Each row is a point on a tangle of strands that fork and nearly touch. The rows are in no order.
Two points are linked if the straight distance between their rows is under 65. Some points are linked to none.
j_532: [-43 -26 -16 -24  -4  40 -37  14 -38 -33 -12  15 -10  14 -14 -31  -9  23
 -17  35]
j_958: [ 29 -21   6   6 -14 -12 -27  -9  -2  -3   3 -38  10  -6  16 -12  11 -15
 -19 -19]
j_983: [  3 -18 -22  30  -3   4 -10 -12 -28   6 -18  -2  34   9   8   6  44  26
 -20  10]
j_138: [-25   2  28  -7  10   4  -3 -27  18   5  -9  15  14  12  24  16  25   2
   1  12]
j_991: [  4 -22 -10  17  11  22 -47  -2 -21  -7   7  23  26  22 -23 -49  11  16
 -29  40]
j_210: [-21  17  -1   4   4  18   9  15  -9 -22  29   8  -9  -9   6  -6 -12  17
  17  30]
j_612: [-21  30   4   4   5   1 -12  22  34  -1   6  26 -21 -30   4  28  -6  -8
  19   0]
j_799: [ 10 -20 -16  24   2 -16  -9 -10 -47  12  -8 -17  27  16  -4 -40 -10   2
  -1  -2]
j_808: [ 11  -9 -13  -9 -21   8 -13 -15 -11  -2   5 -42  11   4 -12 -19  18  31
   3   0]
j_364: [  0  -7  25 -22   8  13  32  -2 -12   7 -14 -21   2  16  21   2   6   4
  -4   6]
j_114: [  2  -2 -16   9  -5 -16 -17  -9 -14  -1 -20   4  13   5   5   3  -6  -4
   5  12]
j_341: [  3  -9  24 -22 -16   9  18   4   2   9 -16 -13  -8   0  19 -16  -2  17
  22 -13]
j_207: [-26   4  -4 -18   0  26 -19   2 -11   8 -21  -9  20 -18 -19 -14 -24  32
  -5  13]
j_765: [-34 -17  13   0   6  -9  -3  -6   6 -16  22  -2 -42  -3 -18   8  -8 -11
  25  10]
j_850: [-18  -5  -2 -28   3  50 -34   5  -4 -28  11  17  13 -15 -20 -11  14   5
  -7  -3]
j_270: [-23  17  -6  -1  11   5   9  30  25  -6  -7   3 -14 -32  -5  35  -7   3
   2   6]
j_921: [ 40   9   8   3   7 -21   6   4  -6  13 -36  -6  -3  22  -3  33  11 -25
 -10 -17]
j_801: [ 30   8  24 -11 -20   0  -1   4  30  18  -7  17 -38 -16  -5  38   4 -16
   8 -33]
j_82: [-19  12 -27 -22  21   5  34   1   6 -13  25  -7 -15 -14 -12  -2  16   0
  17 -11]
j_655: [  4 -25  -3  23  -6 -23   0 -18 -47   2 -18 -11  27  45   2 -26   6   0
  -9 -12]
j_782: [-12 -21  -6 -11   5  32 -40  -1 -33 -21  -3  27   3  29 -20 -25   9  27
 -31  37]
j_178: [ -5  11 -20 -17   7 -11  25  -8 -15   6  -8 -25 -17 -13   1  18 -21  -1
   8 -27]
j_223: [-17 -14  -9  12   1   2  -1 -14  22   7  21  14  -4   1 -32 -34  15  17
  14  34]
j_107: [-11   9   6 -29 -11 -26   3 -20  25   5 -26   4  -5   2  10  13 -19  12
  -3 -14]
j_730: [-27   8  11  -5  10 -20  11  -8  20   0  18 -18 -57  -4   5 -10 -15  -9
  34  -3]
j_417: [  3   2  31  -3  -3  -1 -10 -23  11  20 -28  13  32  18  11  -7  22  -1
  -5   4]
j_336: [-10  13  31 -28   1  10  24  11  12   8   6  -2 -27  -8  14 -23 -16  12
  34 -14]
j_325: [ 20  -1  15  -1   2  -2  -6  14 -20  -8 -20  -8  11   4  49  25  24 -21
 -17  -7]
j_308: [ -3  -4   5 -22 -24  19   6  -3  -9  12  11 -31   8  -3   9 -21   3  27
  17 -13]
j_615: [-21 -17   7  -8   4  -3 -22  -9  35  13 -20  -2  -1 -16 -14  -6 -15  12
  15  26]
j_177: [ -4  18  25   0  -7   8   7  14  23  13  16  31  13 -10  -3  -6 -27  -6
  -3   7]
j_944: [  2 -11 -19  27  14  -4  -9 -10 -41  -4 -33  -8  44  34   2 -28  34  32
 -23  23]
j_908: [ 36  11   8 -13  23  -2  19 -22   3  22 -13 -20  29  10  -3 -18   9 -16
  -5 -11]
j_992: [ -8  -3  14  18  -3   5 -17 -19  -7  14  21  -8 -10   1   0   2  -2   4
  15  36]
j_248: [-18   0  28 -14   7   3  24   5  16  -2  30 -27 -44  -8   9 -22 -16  -1
  26 -25]
j_290: [ 62  16 -15  29  10 -35   4  16  -8   8 -39   0   1  25   6  22  11 -31
 -17  -4]
j_287: [ 29   3  -2  48   6 -25  -4   6   2   7  -1   3  43  10  21  -6 -15 -14
 -37 -18]
j_295: [ 21  13  -3  15  -6 -30  17 -14 -31  22 -28  -8  10  13   8  16 -30  10
  -8 -18]
j_839: [-14  -1 -25   5 -10  14  18   9 -33 -18  13  29  13  -4 -16  -1  -3  21
  -3  -2]
j_228: [ 13   8  20  14 -21  -8  -4  21   9  13   5  27   9 -26   7  11 -45  -8
 -11   1]
j_880: [ 43  21  15   3   5  -3  39   4  18  15  12  25 -33  -7  14   3  -8 -12
 -22 -50]
j_279: [-23  19  13 -19 -10  27 -16   1  -7 -18  15   3 -11 -16   7  26  -7   2
   9 -12]
j_805: [  2  37   7 -30  -9 -10   8 -19  22  11 -14  10 -28   3   9  41  -8   1
  10  -9]
j_737: [-25   4  -1  -6 -28   4  31  -4 -15 -15  11  16   3  22 -25  12   7  29
  10   3]
j_623: [ 16  -9  15 -10  -2  10  20   8 -12 -19  -5 -20   4  21  33  12  28 -12
  -5   9]
j_984: [ -7  31  26 -16   1   9  -6 -11  -3  11  -3  -3 -10  -2   0  48   4  -8
  16   0]
j_247: [ 26  15 -23 -10  11  -8  18  -6  22  19  -9   3  11  10  -5   0  22 -11
   2  -8]
j_372: [ 22   9  24  13 -23 -14   9  -5  22  12  13  20 -56  -1   8  23  -1 -17
  28 -24]
j_678: [-32 -27   6   0 -10  -8  -8  -5  -4 -24  15  -4 -21   2   6   5 -14 -14
 -14  22]
j_661: [  3  -5  19  17 -25 -23  21 -14   0   8  10   8  -1  23  -5 -12 -10  21
  -3   1]
j_70: [-30   6  -4   2  -2  11 -25   6  21  -9  25  26  -9 -15 -31 -22  11  16
  30  28]
j_626: [-29  24 -25 -19  17   3  28  11  21 -16  19  10 -22 -12  -2 -11 -14  15
  31 -22]
j_703: [ 12 -17   1   9  12   0  20  16 -10  -4  11  -7  -1  -5 -12   2   1 -37
  15   9]
j_931: [  1 -21  -1  -1   5 -10 -24 -13  15 -12  11 -11   8 -18   7  -6  15 -12
 -11 -24]
j_430: [ 26   1  -2  45 -11  -6   4 -14  -9   0  28 -19   7  -2   0   9  12 -10
 -27  -8]
j_779: [-15   5   6  10 -10  -5  14  19   3 -17  33  -4 -15  -7  15  -2 -16   2
  -4  14]
j_451: [ 28  18   9  -1 -10  -4  26  13  29   8  30  -7 -59 -12   0  11  -5 -13
  22 -17]
j_458: [  9 -13 -13   7  -1   5 -21   1  -9 -20 -14   6  34  21  20  21  42   3
 -13  12]
j_682: [  6 -11   1  21  -9 -25  10  -9  19  11   9  12   7  19  -9 -30   2   0
  12  21]
j_121: [ 13  12 -20   6  15 -25  34 -11 -15  15 -19  -3 -22  -2  15  26 -24  -5
   5 -16]
j_866: [-29  20   9  10  -4   6 -39  11  23  -2  25  18 -29 -22 -10   9   4  -1
  25  14]
j_422: [ -4 -15  -2   5   2   0 -26 -28  14 -13  11   9  33  13 -13 -17  22 -11
 -27 -10]
j_534: [ 33  23  -6   7 -13   2  27   8  -4   9  28 -17 -33 -18  -8  29 -12  -8
   1  -5]
j_259: [-43   3 -10  -2   5  20   2   5 -24  -7  14  21   6  -6  -7  -2 -25   7
   5  11]
j_621: [ 32  13   5  18 -18  -5  16 -16 -12  17  28 -11 -19  -2   1  24   7   4
  -3 -11]
j_258: [ 25  -2  16  -5  19 -11  -2 -14   0  24 -31  -4  28  21  25 -11  24 -18
 -10  -9]
j_130: [-23   1 -30 -18  12  19 -36   2 -25  -2 -12 -17   2 -21 -25   1 -18  18
   9  12]
j_551: [  2  -1  -8  13   8  -7 -18  20   0  10 -10  23  26 -31   8  -1 -42 -12
 -13   9]
j_53: [ 44  17  17  -3  18   6  24  12  22  26   7   8 -14 -12  30 -15  -8 -23
  -7 -27]
j_316: [-22  20   1 -40  16   5  31  30  26  -3  -4  -6 -36 -14   0 -14 -19   8
  45 -22]
j_299: [-22  13  -5 -38  -6  17  -9   6  27   6  -9 -24   1 -27 -12 -14 -26  37
   7   5]
j_525: [ 38 -14  26   6 -13  -2  -1   5  12  13  -8   0 -10   7   7  32  18 -16
  -1 -25]
j_738: [ 17  -2  -4 -16  -5 -33 -10  -8  17 -14 -20   2   0  17  11   6 -12  -9
   2  -7]
j_955: [ 14   6  -7  -6  -8  -3 -21   3  26 -14   5  -8  17  -7  -9   1 -26  -7
 -22  23]
j_90: [-27   5  -1 -32   1  30 -37  10  -4 -24   7  12  -1 -23 -16  16  -3 -19
   4  -8]
j_828: [ 15  20  26 -12   7   8  22   7  27  18  29  17 -12  -9   9  -3  -3 -20
  -1   1]
j_269: [ 12  -7  -5  21   7  -9 -12  24   3  -3 -12   5  43  -8  19 -18 -10 -13
 -30   4]
j_560: [-39   6  -8 -15  26   3   9  11   9 -14 -16  -4  -5 -17   7  19  -3   7
  11  10]
j_660: [  1 -16 -14   8   1   7 -38 -19  -1 -13   9   9  34  17 -32 -27  -2   4
 -33  15]
j_128: [  6 -15 -16  15   2  -9  -5  11  -8  11 -14  -5  -7   2 -15  10  -8 -20
  34  10]
j_555: [-21  16   6  12 -15  -8  34 -22  -5   6   9  22   1  12 -13   8  -6  23
   5  13]
j_723: [ -3   1 -38 -12  13  -2  14   8  12  -9   2   4  12   3 -11  -7  18  -4
  17  11]
j_710: [-31 -18 -33 -19   8  29 -51  13 -37 -27 -10   8  -8  -9 -22 -12 -12  12
   4   9]
j_949: [ -2 -19 -33   5   2  14  10  20  -6 -18  -3  -5  27  -2  -6  -9  15  -4
 -11  26]
j_951: [ 18   0  12  13   2  -8  46   6   6   7  20  19 -31 -10 -11  13 -23 -18
 -10 -44]
j_768: [ 15 -24 -27  -9  -7  15 -35 -12  -3  10  -4 -33  20  -4 -20 -25  27  15
  -4  16]
j_331: [ 17 -38 -13   2  -6  -7 -31   4  -1  -2 -24 -35  25  10   7 -16  34   2
 -14   0]
j_916: [-30   5 -16 -25  15   1  17  -6 -15  -2 -23 -27 -14  -7   2  21 -17   7
  13   0]
j_541: [ -3  -2  25  24  15 -14  15 -12  29  21   3  24 -20  -1  20   7  23 -15
   3 -19]
j_877: [ -4 -12   2  13   0  -5  30  17  -3  -5  19  -2  -7   6 -17   7 -14 -28
  -2 -34]
j_507: [-15  -5 -10 -11 -10  24 -18   6   0 -23   6   6  15 -14  -4  -8  23  10
 -12  21]
j_489: [ 11  -2  -5  37  11 -18  17 -13 -10   7  16   3  23 -12   7   4  -9  -7
 -28 -19]
j_188: [ 13 -23 -11  40  -4 -27  -4  -2 -34  -5 -29  -3  30  52  -5 -27  37   5
 -16   5]
j_252: [ 17 -14  10  22  -2  -1 -19  13 -19  -6 -33 -20  33  14  25  21  18 -14
 -29  19]

A fork is a point with three links, a tip a point with one. Leave the first point through the second and follow the links. Name the first fork or tip that comes.
j_331, j_958 => j_299
j_991, j_660 => j_341
j_489, j_430 => j_290
j_682, j_223 => j_295
j_623, j_325 => j_799

A fork is a point with three links. Follow the links from the first point to the second and name the forks in between, in order.
j_839, j_850 => j_336 j_723
j_623, j_916 => j_341 j_336
j_958, j_703 => j_341 j_336 j_723
j_983, j_782 => j_341

Follow the links from the first point to the second, and from the first to the third. Name the last point that the two ways share.
j_70, j_850, j_768 => j_336
j_247, j_944, j_678 => j_336
j_944, j_958, j_507 => j_341
j_258, j_983, j_991 => j_341
j_336, j_877, j_258 => j_723

Name the points in between on the shortest way along the links from the first point to the second, in order.
j_228, j_279 => j_177 j_828 j_53 j_880 j_951 j_877 j_703 j_128 j_114 j_738 j_107 j_805 j_984
j_730, j_107 => j_248 j_336 j_316 j_626 j_82 j_723 j_949 j_507 j_850 j_90 j_279 j_984 j_805
j_908, j_983 => j_247 j_723 j_82 j_626 j_316 j_336 j_341 j_364 j_623 j_325 j_252 j_458
j_290, j_287 => j_921 j_525 j_801 j_372 j_451 j_534 j_621 j_430 j_489
